Each row is a point on a tangle of strands that fork, close into loops and nearly touch. The rows are in no order.
In the rows, 128 means zero.
Points whose rows are less than 77.6 apart are linked; no others are. Some points are linked to none.
Q_459: [103 119 115  90 133 157  94 124 168 173 146 133 122  91  76 118 125 120]
Q_486: [125  84 178 152 155 117 206 110 148 104 126 160 150 198 132 104 113  69]
Q_499: [ 98 191 139 132 170 129 125 122 114  96 115  73  67  78  83 106 155 152]
Q_738: [113  98 166  79 180 123 170 127 199 170 163 132 112 146  33 102 136  94]
Q_343: [103 138 144 151 179  81 149 144 145  82 150  69  91  88  95  93 222 136]
Q_511: [156 115 160 175 125 103 128 167  97  89  99 133 177 157 221 110 112 137]
Q_430: [134  96 134 104 113 153 121 104 147 165 150 149 148 147 135 133 108 107]
Q_571: [144  86 113  87 115 111  85 140 152 183 146 112 181 123 190 113 159 118]
Q_34: [112 165 123 144 119 152 117 135 121 121 119 147 117 111 111 149  80 150]
Q_44: [132  91 165 161 138 123 202 108 130 101 119 165 149 203 148 121  93  71]
Q_432: [116  95 173 154 159 124 173 116 168 104 129 151 148 156 125  94 134  85]
Q_742: [134 156 141 170 103 145 156 119 113 101 105 153 126 161 145 162  59 151]
Q_369: [104 131 145 144 187  78 162 139 166  75 162  81 118  88  92  72 208 115]
Q_253: [102 139  94  99 122 155  77 124 133 157 141 127 118  68  92 138 134 127]
Q_153: [118 167 141 162 119 153 144 126 123 101 103 144 116 145 129 147  65 154]
Q_268: [144 103 103 100 107 111  71 144 121 160 143 113 164  97 182 115 173 125]
Q_547: [112 127 105 114 120 137  88 123 120 140 129 123 143  82 134 124 140 127]
Q_890: [102 104 128  73 149 149 115 127 192 190 154 129 115 111  50 114 131 107]
Q_471: [146 139 112 131  90 154 103 112 118 147 148 161 145 124 169 162  90 144]
Q_295: [109 119 142 139 143 137 130 123 144 115 127 142 144 111 129 108 123 112]
Q_266: [104 139 158 141 182 111 159 130 174  87 151 107 129  89  86  74 167 104]
Q_449: [153 143 104 143  89 138 169 121 129 116 113 182 113 186  92 169  85 125]
Q_666: [131 144 109 133 102 159 102 121 123 137 138 156 133 120 133 156  87 144]
Q_653: [155 102  96  74  98 138 143 113 140 185 151 157 129 181 107 169  89 107]
Q_463: [129 130 135 159 133  88 113 175  89 105  97  79 117 118 160 118 180 148]
Q_617: [103 145 112 118 140 117  86 123  98 129 113  87  97  63 108 132 177 160]
Q_235: [ 93 204 120 133 134 160 120 132  96 102  94  84  76 111 115 119  93 165]
Q_58: [133 117 120 140 120  92  87 166  91 127 112  85 119  95 158 131 196 151]
Q_986: [103 158 147 142 171 110 125 140 105  93 106  67  84  89 110 105 180 156]
Q_586: [103 152 152 138 175 125 148 128 158  90 142 110 116  78  77  86 153 116]
Q_114: [136  90 126  95 112 140  99 112 147 181 153 131 172 134 172 125 127 119]
Q_789: [136 146 138 143 124 114  99 154  65 109  84  70 109 130 180 119 157 164]
Q_73: [162 124  61  90  84 134 159 117 141 156 128 168 123 190  88 172  90 122]
Q_798: [181 128  95 119  76 139 147 100 124 156 142 174 139 182 149 181  81 118]
Q_474: [142 117 103 113 112 119  75 134 103 142 132 118 154  90 175 127 161 138]
Q_129: [172 144  69 117  78 133 173 124 133 122 110 182 126 188  93 176  94 135]
Q_64: [137 101 118 100 105 155 133 112 148 171 146 158 129 167 105 150  98 108]
Q_610: [ 93 199 133 135 157 147 128 132 110 101 110  98  85  88  93 115 105 155]
Q_624: [155 145 124 134 112 109  81 155  63 117 107  97 140 115 201 133 141 166]
Q_793: [133 123 132 146 117 146 161 116 136 119 130 174 117 167 103 143  87 114]
Q_91: [138 105 144 156 116 136 174 107 126 110 124 170 143 184 138 142  82  97]
Q_365: [117 127 108 121 121 113  78 130  94 137 115  93 107  69 125 132 191 156]
Q_781: [107 140 143 155 171  88 137 150 120  85 113  69  87  96 116 102 201 149]
Q_52: [106  89 154  66 167 126 146 128 192 190 160 132 117 141  43 120 131  95]
Q_853: [150 103 155 162 121 115 128 139 113 105 116 150 181 157 208 118 111 130]
Q_42: [150 139 112 121 112 118  76 140  75 125 116 110 143  94 186 137 147 156]
Q_225: [170 135 103 134  74 147 133 103 117 152 143 174 138 160 165 177  81 133]
Q_217: [145  95 150 155 114 133 147 107 114 117 127 167 168 177 187 130  93 113]

A piece is all that can be reached along the links. How many separate loops has the piece of each point below (a circle has one, a figure eight two, a Y none), and how many tips (points with one link)?
Q_890: loops 0, tips 4
Q_742: loops 0, tips 2
Q_266: loops 0, tips 2

Name the points in between on the shortest way along the links from the first point to the second, in order.
Q_225 / Q_742: Q_471 > Q_666 > Q_34 > Q_153
Q_653 / Q_449: Q_73 > Q_129
Q_44 / Q_64: Q_91 > Q_793 > Q_449 > Q_129 > Q_73 > Q_653
Q_365 / Q_268: Q_58 > Q_463 > Q_789 > Q_624 > Q_42 > Q_474
